Points, in no order, along strands that fork, close into loops and pass close to each other.
In the rows, zero is written as 128.
Points whose rows are less than 85.3 apart are linked; no others are. Some points are linked to none.
Sodet: [104 106 159 110 132 107 113 149  66  80 143 159 149  94 162 144 219 114
 114 128 159 171  87 172 140  94 132 149 165 167 107 142 128 147 143 126
 155 115]
nobok: [ 88 154  97 138 137 109 141  93 155 122 137 100 106 127 173 113  72 150
 113 135  83 101 127  54 141 134  70  99 183 104 129 101 123  89 118 124
 179 151]
lel: [150 137  71 108 147 127 137 118 231 170 133 119 128 101  71 114  64 158
 145 114 131 132 105  78 133 157 101 139 148  74 101 120  96 104 125 134
 135 138]
Nup: [222 102 100 120 146 175 157 163 137 157 107 148 135 172  73 108  73 136
 153 176 120 130 135 132 113 167 152 108  86 105 139 161 147 164 128 111
  63 167]
tapun: [122 135  86 109 159 102 143 112 213 166 145 105  85  89 112 120  82 163
 154 107 148 123  98  62 110 146  97 135 164  66 118 109 105  71 143 155
 179 119]
ruv: [196 143 148 143 131 158 152 121  75 122 120 119 139 163 121  97 116  97
 142 182 119 105 176 136 113 125 156 109  94 130 134 132 149 159 103 112
  67 165]
faso: [125  95 140 121 137 122 103 165 140 150 117 168 151 104  62 149 130 133
 119 128 139 151 109 154 134 111 176 151  84 134 100 140 119 171 124 162
 110  98]
Reve: [118 143  70 128 142 113 164  99 200 147 149 108 108 124 147 101  37 151
 127 137  82 109 126  44 140 157  92 109 179  85 127 105 103  81 111 112
 163 157]
zadav: [190 116 134 126 134 157 140 128 131 148 108 139 135 186  70 105  74 131
 134 154  99 106 174 144 117 162 146 118  65 117 134 121 124 161  96 117
  57 155]
Ponir: [138 104 113 117 130 126 115 162 144 147 127 137 152 103  99 137 151 128
 121 127 164 153  78 145 131 112 133 134 138 128  90 147 121 152 138 139
 143 115]
kig: [ 27 125 120 116 106  89 112 106 145 159 126 108  69 137 159 156 147 155
 153  52 161 119 131 116 135 147  96 137  90 126 158  98  94  65 145 130
 175  64]
zil: [159 138 106 147 128 145 157 102 144 140 119  93 137 167 131  89  69 109
 125 142  90 100 165 102 122 161 111 105 126 101 135 135 111 117 120 112
 102 167]
molu: [ 80 141 173 135 109 113 109 103  48  89 130 157 150 104 153 141 193  95
 110 135 125 134 132 158 153  89 142 142 117 179 109 118 132 151 110 124
 113 117]
Setof: [ 62 167 106 139 138 102 118  90 144 109 149 108  90 119 184 132  94 160
 125 136  92 103 130  59 137 127  57  90 188 108 138  97 137  79 137 139
 204 150]
begip: [199 172 146 145 131 162 163 120  73  88 139  98 141 152 174  98 143  81
 145 177 125 115 155 125 123 116 139 110 163 140 139 141 169 132 130 105
 104 184]
nizu: [199 146 156 125  98 157 160 150  60  59 163 111 144 147 195 116 176 100
 126 139 138 164 117 165 125 113 129 132 210 157 133 156 166 141 147  77
 137 152]
Migeb: [130 140  82 108 157 115 136 112 232 168 135 112 104  95  86 114  72 157
 149 107 137 125 110  69 125 157  95 139 147  65 109 113  88  88 132 146
 146 127]
tula: [ 68 173 153 145 111 117 106  93  61  78 130 124 130 125 184 140 194 113
 114 133 120 107 132 138 155 100  72 128 137 170 118 109 136 120 121 123
 138 136]
Zogup: [ 97  87 103 105 133  96 137 135 167 162 129 110  99 115 124 141 145 153
 146  70 187 135  84 133 103 127 120 157 125  98 121 130 110  81 155 151
 184  70]
fufe: [ 91  58 135 111 129  95 117 157 116 155 118 159 137 104 115 156 168 129
 128  74 176 165 102 168 120 109 187 172 103 134 121 149 114 130 151 158
 140  64]
mazu: [188 113  80 127 127 149 157 139 181 163 115 125 147 164  76 109  61 137
 136 127 115 130 124 117 122 165 126 119 113  91 121 151 119 141 123 111
  92 158]
pum: [114 105 113 118 155 105 110 145 128 100 149 124 119 102 167 142 190 145
 130 109 170 148  69 138 119 108  92 127 195 117 132 145 136  99 159 140
 214 119]
rerup: [152 158 116 154 132 135 176 107 105  89 133  86 130 153 215  99  98 116
 121 158  88  94 155  92 125 134 101  97 204 123 151 137 162  90 136 106
 155 176]
maz: [221 103  93 121  94 178 163 198 130 126 148 125 145 136 138 126 132 119
 133 139 141 174  75 145 107 148 148 107 205 130 137 190 163 145 161  80
 150 147]
zuled: [ 60 189 128 153 114 116 115  74 110  95 132 100 104 135 198 126 124 140
 112 133  82  92 145  90 144 117  45  93 162 142 139  98 137  92 130 125
 162 151]
Sote: [168 122  69 140 132 139 174 132 179 146 128 101 141 143 140  94  58 129
 122 134 106 120 116  83 118 155 111 101 178  99 133 146 127 100 130 106
 145 159]
makik: [174 148 145 150 123 152 151 103  82 122 121 103 132 173 130  93 112  91
 130 164 110  92 178 135 122 131 136 109 101 128 136 127 140 143 101 112
  72 160]
kav: [227 112  70 121 150 173 163 160 173 159 114 141 146 153  82  95  63 128
 160 182 122 134 135  98 108 176 139  98 110  86 155 174 147 131 160 114
  88 181]
maka: [159 120  71 124 137 133 140 141 199 159 127 117 147 111  92 113  90 149
 127 117 139 146  72  98 129 138 104 120 162  90 105 149 120 118 128 122
 148 137]
rotid: [144 113 119 126 122 134 113 157 151 154 116 138 159 119  79 136 117 129
 118 131 140 144  94 138 140 123 137 133 114 123  90 144 114 161 118 130
 118 121]
Zolu: [106 110 130 119 152 101 107 134 109  80 153 126 113 104 182 152 196 146
 138 111 160 140  80 141 127 106  75 128 201 123 146 144 147 100 155 140
 216 129]
dovot: [100 142 173 145  97 117 124 105  44  93 132 163 161 116 143 143 177  96
  97 142 116 142 129 159 144  80 164 147 108 175 109 113 135 174  97 110
  92 115]
Zalin: [ 64 126 131 120 141 103 101 121 121 125 122 114 104 112 164 143 171 131
 136 106 162 117 120 123 128 118  86 132 133 131 128 123 122  93 153 154
 178 118]
Zuz: [ 45 171 144 112 127 106  94  97 175 156 118 110  58 136 133 136 132 143
 155  92 132 106 196 105 153 160  96 119  78 125 168  83  67  69 150 151
 136 102]
Volo: [163  86  97 109 122 139 116 189 163 163 126 166 150 103  63 154 135 151
 125 128 165 177  57 151 134 107 162 132 134 125  85 166 130 174 145 145
 127 101]
Kalo: [131 130 161 122 113 147 105  91 162 140 112 148 127 172  53 114  83 135
 119 125  62  95 199 150 145 162 141 125  54 134 131  72  93 158  78 117
  60 142]
padus: [115 142  87 146 131 120 167  98 156 123 135  94 118 145 186 101  61 133
 111 143  79  97 136  65 133 146  88  93 190 104 139 117 130  84 121 108
 164 162]
tas: [ 43 165 127 137 139 104  97  91 127 117 137 106  83 117 179 136 138 144
 135 122 122 105 146  86 136 128  55 105 140 120 146  99 126  81 153 157
 184 134]
Nafa: [ 41 139 182 117 115 114  77  97 115 142 105 141 109 110 126 144 163 118
 132 114 123 108 199 143 157 129 148 141  58 159 146  98 101 117 121 164
 107  93]
Gikan: [156 144 171 147 105 136 153 118  30  97 141 141 141 156 140 124 147  93
 112 155 114 131 165 166 118  84 190 131  91 161 125 110 154 182  85  98
  61 130]
vid: [ 97 132 171 117 129 126  86 112 160 143 110 155 136 128  51 137 115 133
 121 126  93 112 175 145 146 141 159 138  56 144 125  88 102 154  97 150
  85 117]
tunu: [140  78 125  96 150 116 111 174 185 174 110 174 130 111  21 160 110 158
 147 101 145 164 103 158 124 129 193 162  75 104 100 131 129 153 136 180
  96  84]
luzu: [ 69 125 200 151 126 114  89 103  63 114 121 188 150  80 123 159 170 107
 108 129 108 140 157 157 132  85 204 160  70 169 138 111 128 170 102 150
  80 100]
Rapu: [ 48 149 167 129 117 111  90 101  76 113 113 138 120 105 159 143 185 105
 123 132 138 107 157 142 155 114 115 137  91 166 126 114 120 121 125 149
 124 116]
lumo: [118  85 138 110 142 114 107 171 146 162 114 163 144 102  73 147 142 136
 131 111 160 159 106 155 125 112 179 155  96 123 100 143 119 158 138 169
 118  86]
gezof: [ 19 117 134 118  99  91 105 106 125 160 121 122  78 134 169 158 158 149
 149  50 158 123 133 132 148 149 104 142  83 148 155 106 103  73 142 131
 170  67]
bil: [173 128 151 145  99 144 157 140  63 107 135 127 150 157 141 123 143  98
 111 150 127 142 127 165 121 109 164 122 121 155 111 133 147 171 108  97
  89 131]
Rosiz: [151 122 120 138 111 137 132 140 138 138 121 131 155 146  93 121 114 125
 111 133 122 129 105 143 133 131 128 125 112 131 100 138 119 165 109 112
 102 127]
Zuve: [157 125 113 141 116 143 145 133 146 147 117 113 151 159 103 110  91 115
 113 130 120 121 119 129 127 142 121 117 119 115 113 140 118 151 114 110
 106 144]
boze: [ 97 107 148 126 135 108 102 144 100 118 124 146 147  99 132 145 182 112
 116 127 162 141 108 157 140 106 135 147 126 151 105 138 120 139 135 147
 142 109]
zitus: [ 70 130 110 113 131  90 133 111 180 161 135  95  63 119 135 140 121 157
 156  66 164 118 120  97 110 148  95 140 114  89 145 102  91  55 154 146
 178  82]
Rifut: [101 167 145 147 117 112 119 106  76  50 149 122 128 127 208 144 179 130
 115 130 113 121 106 128 146 105  58 123 191 156 131 125 152 116 132 112
 176 145]
vul: [230 137  90 129 144 179 168 163 143 128 132 129 156 127 125  88  94 102
 152 202 118 137 130  92 111 156 140  88 162 116 160 179 173 126 165 105
 118 193]
Banu: [212 103 138 123 148 172 155 174  77 127 128 185 119 153  93 142  93 143
 122 178 111 140 154 166  98 125 212 132  67 147 140 134 176 212  95 115
  30 127]
tufek: [102 172 141 155 103 119 130  94  73  70 132 109 132 145 200 135 171 113
 104 130 108 109 125 132 147 105  74 120 163 162 122 122 144 117 118 104
 142 146]
Kipu: [200 157 118 143 154 170 144 106 115 131 114 114 145 161 114  72  89  97
 154 199 100  95 181  99 119 153 130 103 107 107 150 141 141 136 122 118
  72 196]
lubo: [ 63 128 124 130 150  89 108 106 119 101 143 109  87 117 185 151 155 157
 146 102 145 122 111 104 121 114  69 113 168 112 155 117 144  68 162 156
 223 128]
mefo: [ 84  67 158 123 137  97 108 155  99 145 118 173 139  92 119 160 166 123
 127  95 157 164 119 173 120 108 202 172  93 144 124 150 118 149 145 169
 122  73]
Leno: [174 103  75 111 124 141 132 176 175 147 136 132 148  94 101 134 141 151
 126 117 164 171  39 125 129 123 122 118 194 112 103 170 139 138 141 115
 174 125]
rego: [179 144 173 142 116 143 155 125  17  96 153 150 134 150 141 121 142  91
 117 166 127 145 175 169 107  70 213 132  90 162 129 109 161 190  86  95
  56 138]
Gul: [231 138 106 125 129 181 165 172 128 112 140 118 153 129 146 104 119  96
 148 188 127 147 122 107 110 147 142 100 191 133 158 182 178 126 174  98
 132 185]
Sonu: [122 171 131 163 106 141 145  86 104 114 118  85 126 169 166 102 114 103
 111 143  89  85 166 114 133 133  94 107 133 129 132 119 128 120 113 108
 101 150]
kasi: [ 75 129 192 134 125 122  82 109 110 131 114 171 144 101  92 148 142 119
 116 134  99 114 172 154 140 111 181 147  58 161 134 103 114 158  98 155
  85  99]
mab: [174 126  75 121 133 142 148 123 206 173 121 122 140 156  70 107  43 146
 135 115 107 129 121  99 133 170 112 121 120  84 114 139 103 131 119 109
 102 156]
mome: [190 150 129 150 125 154 168 127  98  96 131  92 141 148 188  95 128  95
 134 166 114 116 147 118 117 131 119 108 189 130 145 153 165 116 140 102
 132 176]
vidul: [181 142 110 140 149 159 160 106 130 136 117 100 140 165 130  82  75 100
 139 169  97  96 173  98 113 165 120 104 128 106 151 142 126 117 127 118
  88 185]
ruluv: [167 106 150 150 141 155 131 154  91 120 133 210 133 127  78 162  83 160
  84 130  75 151 131 181  92 100 229 155  55 160 149 111 161 219  79 117
  29  98]
Mor: [ 50 136 172 130 120 109  87 103  88 127 114 147 125 101 138 146 176 105
 128 126 131 109 166 147 152 112 143 143  78 162 131 114 115 131 123 155
 114 107]
bunu: [ 62 179 116 134 139 117 102  85 169 134 134  99  85 117 153 122 103 141
 127 127 103  98 158  70 143 139  63 104 137 109 135  94  97  93 131 144
 155 140]
dufir: [ 67 138 133 132 143  97 104 108  94  83 145 116 106 115 194 155 177 144
 137 115 138 117 108 115 136 110  60 115 170 133 142 124 148  90 157 153
 205 138]
defeb: [102 115 124  97 143 105 111 134 196 167 115 116 104 116  78 138 120 141
 154  87 162 119 140 124 123 146 132 157  91  99 118 113  88 101 140 164
 136  94]
vaf: [130 103 111 113 140 118 113 157 146 136 131 127 143  99 119 138 167 134
 122 118 173 152  74 138 127 110 118 135 159 124 101 151 124 132 143 142
 168 120]
bar: [ 57  74 126 106 106  85 116 128 153 169 115 131 111 123 126 158 153 145
 144  43 167 134 109 152 132 134 150 177  85 132 129 118 100  99 135 135
 152  49]
mevup: [ 54 178 118 145 132 107 111  85 129 103 141 104  92 122 190 134 113 146
 119 138  93  99 137  72 138 123  54  92 167 124 138  95 133  86 136 139
 187 148]
rala: [140  73 123 101 144 119 114 179 168 171 112 164 137 100  48 154 128 155
 139 104 165 169  94 159 119 112 194 158  91 108  97 149 128 152 145 181
 117  78]
tuto: [ 87 171 104 143 128 124 130  87 159 126 136  95 109 134 163 116  85 132
 114 129  87  92 145  76 142 141  67 101 154 110 128 104 107  99 121 125
 152 150]
fopos: [ 48  74 130 111 112  88 112 125 124 155 122 131 107 124 155 163 173 140
 137  51 174 139 101 151 135 127 138 170 100 142 133 127 109  94 141 136
 166  57]
govas: [ 47 170 165 111 127 115  84  94 169 147 107 119  76 129 116 135 137 126
 151 104 119 104 213 118 158 156 111 116  64 139 159  83  72  87 135 159
 119 106]
Gefo: [100  54 118 101 129  91 124 161 130 162 122 140 126 110 120 153 175 140
 135  67 187 160  85 167 116 118 167 170 122 127 114 149 111 114 154 150
 161  54]
vad: [206 104  89 127 126 159 154 155 165 163 110 133 143 174  70 112  62 140
 138 142 117 133 123 128 123 170 136 113  97  97 126 159 131 151 123 107
  79 154]
Kides: [106 116 174 140 111 122 114 124  53 103 130 178 163  95 128 149 172 109
 101 141 125 164 120 165 136  85 185 154 103 174 110 121 136 185 106 126
  89 106]
duvuk: [ 92  99 134  97 133  97 110 138 189 173 112 126 106 126  70 141 121 144
 158  71 164 128 141 147 122 147 157 167  79 102 119 112  95  98 138 164
 122  74]
selob: [142 110 120 102 141 122 101 149 191 165 114 155 142 125  28 139  97 154
 138 110 136 140 119 139 137 140 153 143  79 106  94 122 112 154 115 156
  96 117]
peme: [150 134 155 130 117 151 125  88 137 140 109 140 125 187  64 104  81 136
 124 138  69  86 210 149 131 161 145 121  53 129 136  84 105 158  76 114
  52 149]
vaz: [183 122 122 143 122 152 150 130 127 145 118 121 146 173  94 102  86 120
 126 148 108 114 148 137 120 151 137 113  95 118 124 137 127 154 104 110
  76 151]
vir: [151 161 137 152 117 145 152  94  89 121 116  92 135 173 146  98 116  90
 121 152 104  88 171 124 125 133 115 108 119 127 134 128 130 132 108 109
  88 159]
zenob: [ 82  87 169 128 137 108 100 144  98 139 116 178 148  90 108 155 160 114
 118 117 143 154 134 163 123 106 199 166  81 151 125 139 120 159 131 165
 114  83]
Kebod: [186 122 156 139 122 157 153 136  72 128 123 136 138 170 107 114 112 109
 122 169 116 117 164 158 112 117 175 117  84 145 129 125 147 177  94 108
  58 144]
Rimu: [124 106 167 146 142 132 104 143 113 131 123 207 151 102  63 159 107 150
  96 127  88 151 125 167 115 103 212 157  58 154 135 113 142 201  90 145
  59  93]
vasa: [149 125 110 145 117 132 131 144 137 110 137 110 152 125 153 125 142 130
 110 124 133 134  83 130 128 124  98 118 187 133 111 146 134 132 128 108
 159 141]
Sukol: [ 51  84 121 114 121  86 121 126 118 144 129 120  99 130 163 159 177 141
 144  57 176 132  99 144 128 124 112 153 117 136 143 124 112  81 149 135
 182  74]
vuve: [119 132 160 124 121 137  97 106 156 142 113 150 143 147  53 126  95 136
 112 128  87 104 173 145 143 144 145 131  65 134 118  94 103 159  83 129
  75 133]
Dumot: [103 121 145 128 122 119 107 142 118 131 119 142 149 112 112 137 156 116
 115 134 140 132 116 146 142 110 135 139 112 144 102 128 116 154 121 142
 125 113]
buk: [128 163 135 156 105 128 145  99  82  76 133  93 134 157 204 117 147 114
 106 131 102 103 130 127 135 116  86 116 173 148 129 122 151 117 122 104
 140 154]
Gos: [127  89  89 104 147  99 137 147 167 153 133 103 104 101 126 137 151 160
 146  78 193 145  65 126  98 124 117 145 158  88 123 138 121  80 157 155
 202  89]
Napob: [221 175 152 131 123 172 156 140  69  73 148 108 151 134 171  97 154  78
 157 191 129 141 148 127 123 112 142 114 176 153 139 148 180 145 138  97
 108 191]
Tib: [135 116 170 156 142 146 110 131  99 122 128 211 143 112  74 159  94 152
  85 124  65 142 142 176 100  96 224 158  55 166 150 101 151 206  74 125
  41  95]
Nenut: [ 84 158 139 147 115 123 110 101 112 113 116 110 137 127 145 127 151 110
 106 136 120 102 139 125 148 119  89 122 119 147 112 116 118 129 113 126
 125 133]
Teba: [153 110  82 114 137 130 122 161 176 144 134 122 143  92 108 134 142 151
 129 114 168 156  56 121 124 117 110 130 178 108 103 155 134 124 141 133
 176 125]
Dute: [ 71 163 116 123 142 112 107 101 177 143 131 101  87 115 141 126 112 136
 138 121 128 109 148  76 136 135  74 112 131  98 129  98  97  88 144 154
 161 133]
rovug: [176 115  75 134 121 137 159 144 183 149 126 115 152 133 118 110  80 132
 120 125 128 139  89 101 122 144 108 114 171 104 118 155 131 122 127 106
 142 148]
mez: [225 120 103 120 112 180 171 185 128 117 148 117 145 135 152 110 122 110
 141 164 134 157 104 128 103 148 143 106 211 132 156 193 173 126 170  88
 150 168]
lub: [168 129  69 114 132 134 145 122 228 175 128 132 136 133  61 110  47 155
 142 111 113 136 111  87 134 172 105 137 125  77 112 130  97 121 122 113
 112 149]
Luv: [ 66 161 163 130 117 127  84  92 129 132 108 125 123 121 110 132 143 114
 122 132 110  96 178 124 155 130 109 125  80 148 125  99  98 130 110 146
 110 120]
guror: [146 124  62 130 138 121 180 119 191 143 137 104 131 132 149  94  37 140
 124 135  92 117 116  53 132 152 106 103 194  89 134 124 121  81 122 103
 167 158]
kodo: [136  98 130  88 148 113 106 151 207 174 112 154 129 122  22 146  99 160
 156  97 146 143 127 141 127 146 173 158  72  99  97 117 110 138 131 173
  99  99]
seb: [ 92 126 119 123 147 111 106 130 153 135 125 112 122 102 132 133 152 133
 133 112 166 123 111 118 124 120  95 133 136 112 117 125 112 108 141 153
 171 120]
ged: [132 137 169 147  94 131 140 112  43 102 136 147 153 138 133 137 156  98
  99 142 110 137 144 169 132  83 182 139  97 170 120 110 146 180  88  99
  71 117]
rorik: [173 125 146 132 126 152 136 108 116 140 105 138 133 187  72 103  83 129
 124 148  89  93 192 148 123 156 153 123  58 124 139 106 119 162  83 111
  48 153]
tataz: [172 135 153 140  99 149 159 137  59  89 142 114 148 154 159 118 159  94
 116 149 131 137 127 160 123 112 147 124 148 159 112 137 150 156 118  95
 104 141]
faden: [165 149 110 148 143 139 174 117 123 107 125  85 135 150 194  85  81 107
 130 171  85  96 158  81 122 153 113  93 196 109 154 138 156  89 135 110
 146 182]
Soki: [ 49 154 138 111 120  96 105 108 177 158 117 105  55 137 133 138 129 147
 156  73 139 112 174 107 136 156 105 136  80 115 156  90  73  66 152 148
 142  86]
bul: [220 152 155 120 110 169 161 155  67  74 159 110 146 140 183 113 165  88
 140 167 143 157 133 151 119 118 146 128 193 155 142 159 175 143 150  89
 127 175]
tezu: [120  96 158 133 135 129  99 157 120 138 123 191 157 101  62 156 123 133
 105 136 115 157 114 161 126 104 196 156  75 149 118 125 130 192 110 153
  85  93]
Lamos: [218 107 134 123 139 174 155 169  87 132 128 167 125 157  89 126 100 130
 135 189 121 139 148 157 106 128 197 122  74 146 137 134 170 202 103 113
  42 143]
nopu: [226 157 116 134 156 179 143 124 106 129 118 135 155 146 101  85  94 102
 157 213 111 111 163 104 115 152 141  96  97 124 147 141 159 158 121 105
  64 199]
zefos: [196 103 111 117  91 166 148 188 119 109 154 128 153 134 142 127 154 120
 114 124 143 181  64 157 120 132 134 119 211 146 118 177 152 155 148  76
 155 136]
sogid: [124 100 108 118 149 111 114 152 138 122 138 121 127  96 145 138 179 144
 128 112 181 147  73 135 124 107 104 134 182 114 119 146 133 105 153 145
 196 118]
Tem: [ 48 133 122 119 118  91 117 105 167 160 129 101  59 133 148 147 130 153
 155  64 160 116 137 103 124 150  97 137  96 107 154  96  90  57 155 138
 170  76]
Fepe: [121 145  71 118 153 111 147 101 214 155 144 110 104 103 126 107  49 155
 135 133 103 116 111  48 131 144  86 120 179  73 122 104 101  81 118 127
 171 143]
difo: [ 84 151 137 144 137 102 107 110 100  66 147 119 120 116 200 149 176 143
 123 128 123 124 100 121 140 107  53 114 197 143 139 126 148 105 143 134
 197 145]
bupe: [104 130  94 115 154 104 126 122 191 157 134  98  96  97 121 123 107 154
 142 105 156 121 110  85 120 137  94 135 151  83 121 109 106  78 147 157
 180 119]
mus: [ 66 184 146 143 106 125  99  80 109 115 118 107 118 130 155 129 143 117
 111 135 101  90 159 109 149 122  70 114 116 154 124  98 115 115 120 126
 127 133]
Siz: [102  70 108  99 133  94 128 155 149 163 124 122 118 111 127 144 170 148
 138  67 195 151  77 156 108 118 143 165 124 110 116 142 111  95 153 150
 176  63]
fuba: [ 60 113 129 118 135  95 108 117 126 138 126 109  94 121 164 149 163 137
 142  81 168 118 125 130 127 128 102 137 113 126 138 120 112  79 153 153
 179  94]
vug: [118 140 130 124 130 130  98 112 178 150 113 126 139 135  71 122  99 128
 124 121 116 113 145 123 146 148 110 132  90 116 103 108  90 139 106 136
 107 132]
gab: [193 117 117 128 100 154 149 172 108  91 155 117 151 139 165 123 158 119
 114 128 136 166  81 154 122 130 125 119 215 146 126 167 151 143 145  77
 154 143]
poviv: [ 83 190 127 157 104 127 128  71 100  94 132  86 106 150 202 121 118 128
 105 140  71  81 154  92 143 128  56  95 162 142 139 102 139  95 120 116
 144 154]
Zonu: [ 52 171 139 139 125 116  96  93 120 114 121 106 102 116 169 138 151 126
 126 133 122 100 147 105 143 122  65 113 125 138 133 102 118  96 139 147
 160 135]
Vek: [102 141 141 137 116 121 110 120 121 124 118 123 151 118 124 128 149 113
 109 131 129 117 125 136 143 119 107 130 115 143 102 123 112 142 115 128
 125 126]
sanu: [188 126 124 135 107 144 155 162 116  74 159 110 143 139 194 119 149 129
 110 132 125 151  96 135 125 131 110 120 237 136 150 167 159 123 143  82
 182 153]
bobas: [195 133 113 143 129 155 176 148 117  98 139  96 146 148 187  97 120 109
 131 158 116 124 128 112 115 141 125  98 210 128 155 163 167 109 154  99
 151 171]
sab: [ 93  89 145 112 143 102 108 147  85 111 130 148 141  96 147 147 204 115
 125 114 170 159  93 170 131 104 143 152 145 156 111 147 121 138 150 148
 154 103]
mese: [229 126  74 128 152 177 166 155 154 141 123 135 153 140 101  88  74 113
 154 197 116 136 135  89 117 170 137  91 133 102 157 171 154 128 164 107
 100 192]
luni: [100 184 123 158 100 137 139  77 105 103 124  83 116 163 184 107 114 109
 106 137  81  83 163 104 136 132  72 103 148 137 135 108 130 103 112 114
 122 153]
Raz: [ 69 147 161 137 114 110 101 104  63  92 127 134 137 110 171 145 200 106
 114 135 133 125 133 147 152 101 103 142 129 172 115 118 131 129 126 137
 131 122]
fosa: [ 87 112 185 142 126 113 101 116  60 106 134 191 157  80 126 153 174 107
 102 131 126 161 127 165 131  83 193 163  94 169 125 122 127 181 113 143
  93  96]
sim: [178 155 148 146 113 150 163 127  65  91 137  97 142 163 169 108 151  82
 127 159 127 122 144 148 121 113 142 121 152 145 129 142 158 142 120  98
 103 159]
suti: [187 113 154 139 109 152 157 150  63 120 136 149 145 157 110 130 121 108
 112 164 124 144 136 168 110 113 188 124  97 155 120 134 151 189 103 100
  65 123]
nodaz: [ 96 131 123 115 144 112 104 129 176 153 115 112 114 106 101 131 123 135
 139 109 159 119 127 111 129 133 109 138 113 104 112 119  94 107 134 160
 146 116]
Muvi: [133 161 131 159 111 129 159 101  93  81 135  87 129 154 208 112 126 122
 111 138  93  97 138 108 131 125  81 105 195 137 143 133 154 107 128 101
 154 159]
duba: [223 106 120 120 141 176 155 167 110 143 118 152 132 168  85 118  95 125
 145 187 130 133 141 144 111 150 172 109  83 128 140 153 163 177 118 113
  53 158]
segi: [ 65 125 112 123 148  92 116 108 147 132 138  98  73 115 169 141 140 156
 147  94 153 118 115  93 113 124  77 122 145  99 150 110 122  65 161 158
 207 110]
Nibu: [140 103  89 101 155 111 136 144 189 165 132 105 108  87 112 128 128 161
 145  95 188 143  70 111 102 129 114 144 157  80 114 137 118  87 151 155
 190 105]
Rofe: [157 137 153 133  91 135 147 138  62  69 153 126 155 140 174 130 181  99
 104 132 133 159 104 173 135 106 131 130 170 169 114 137 147 158 123  85
 124 137]
Mifa: [ 73 130 195 146 123 122  87  98  84 127 117 185 149  92 104 152 159 111
 108 129 102 120 170 152 141  97 196 158  56 165 139 106 125 168  96 149
  77  97]
Nuseg: [114 109 146 116 140 120  93 148 163 155 113 158 147 116  51 140 117 140
 126 120 129 132 135 144 139 127 163 148  72 128 102 121 111 157 109 162
  97 103]
bome: [231 147 115 131 160 187 136 138 105 129 120 152 148 150  83  90  96 115
 161 221 107 109 168 112 118 153 148 106  77 128 149 132 163 173 109 103
  45 191]
mefe: [194 128 113 140 121 149 175 161 123  90 153 102 140 138 198 107 121 123
 127 148 117 138 113 114 119 138 120 108 240 124 160 171 167 104 155  88
 179 159]
deni: [190  95 144 141 134 166 154 170  77 124 134 196 124 138  90 152  90 147
  95 148  97 154 133 177 102 107 226 144  70 158 140 130 168 219  93 113
  31 101]
Fuveg: [ 78 127 184 124 127 121  77 109 140 142 105 164 132 108  71 140 130 121
 121 122 104 110 184 153 147 130 168 143  54 147 131  93 107 149 102 160
  86 105]
Baf: [ 45 147 180 110 122 114  83 102 149 149  98 135  92 122 107 143 145 121
 148  99 120 107 211 138 161 152 147 131  50 149 157  89  87 103 125 164
 106  94]
Tel: [180  95  79 105 119 147 128 185 173 161 128 147 150 100  69 137 137 152
 127 123 166 175  46 137 131 122 147 121 161 115  93 170 136 156 144 121
 148 115]
gapo: [ 86  83 135 104 125  93 117 148 165 169 110 133 117 118  95 151 140 139
 147  61 172 135 122 152 118 131 168 172  82 118 120 125  97 106 144 161
 139  57]
gimas: [145 118  80 110 153 120 131 139 203 168 127 114 127  89  91 124 107 156
 140 109 163 140  80  99 120 131 107 137 159  79 103 133 114 107 140 150
 164 121]
Bizo: [102 129 140 125 144 106 110 130 100  61 155 129 123 107 192 151 188 152
 124 119 141 144  84 135 140 102  64 125 212 135 144 147 148 107 148 121
 212 137]
Ponad: [ 77 125 106 113 147  93 128 111 172 147 141  93  73 109 145 133 121 159
 151  90 160 121 111  89 108 133  89 135 141  83 142 108 113  62 155 159
 195 101]
dof: [164 139 155 123  99 143 146 146  69  53 163 121 153 139 193 131 185 116
 103 126 135 167  93 171 137 109 114 134 207 168 120 152 147 146 133  74
 154 138]

A fork is a point with three links, a tip a point with one. Leave the first point through the second and follow the links. Name the first fork or tip that comes.
Vek; Dumot: Sodet
vul; Gul: begip
gimas; Nibu: zenob
vad; mazu: Ponad
lumo; rala: faso
govas; Baf: Raz
rovug; Sote: Fepe

A piece is two or more points that can be reached from each other along the links. Count, over all rows, the pieces, the separate loops (a circle has one, a figure eight two, a Y none), the forks (points with three links) and the tips (points with one).
pieces: 5
loops: 5
forks: 12
tips: 12

How many points has the smallest loop of links through each point below? Write none if it is on no loop.
Baf: 18
nizu: 8
Zalin: 10
rala: 7
vidul: none
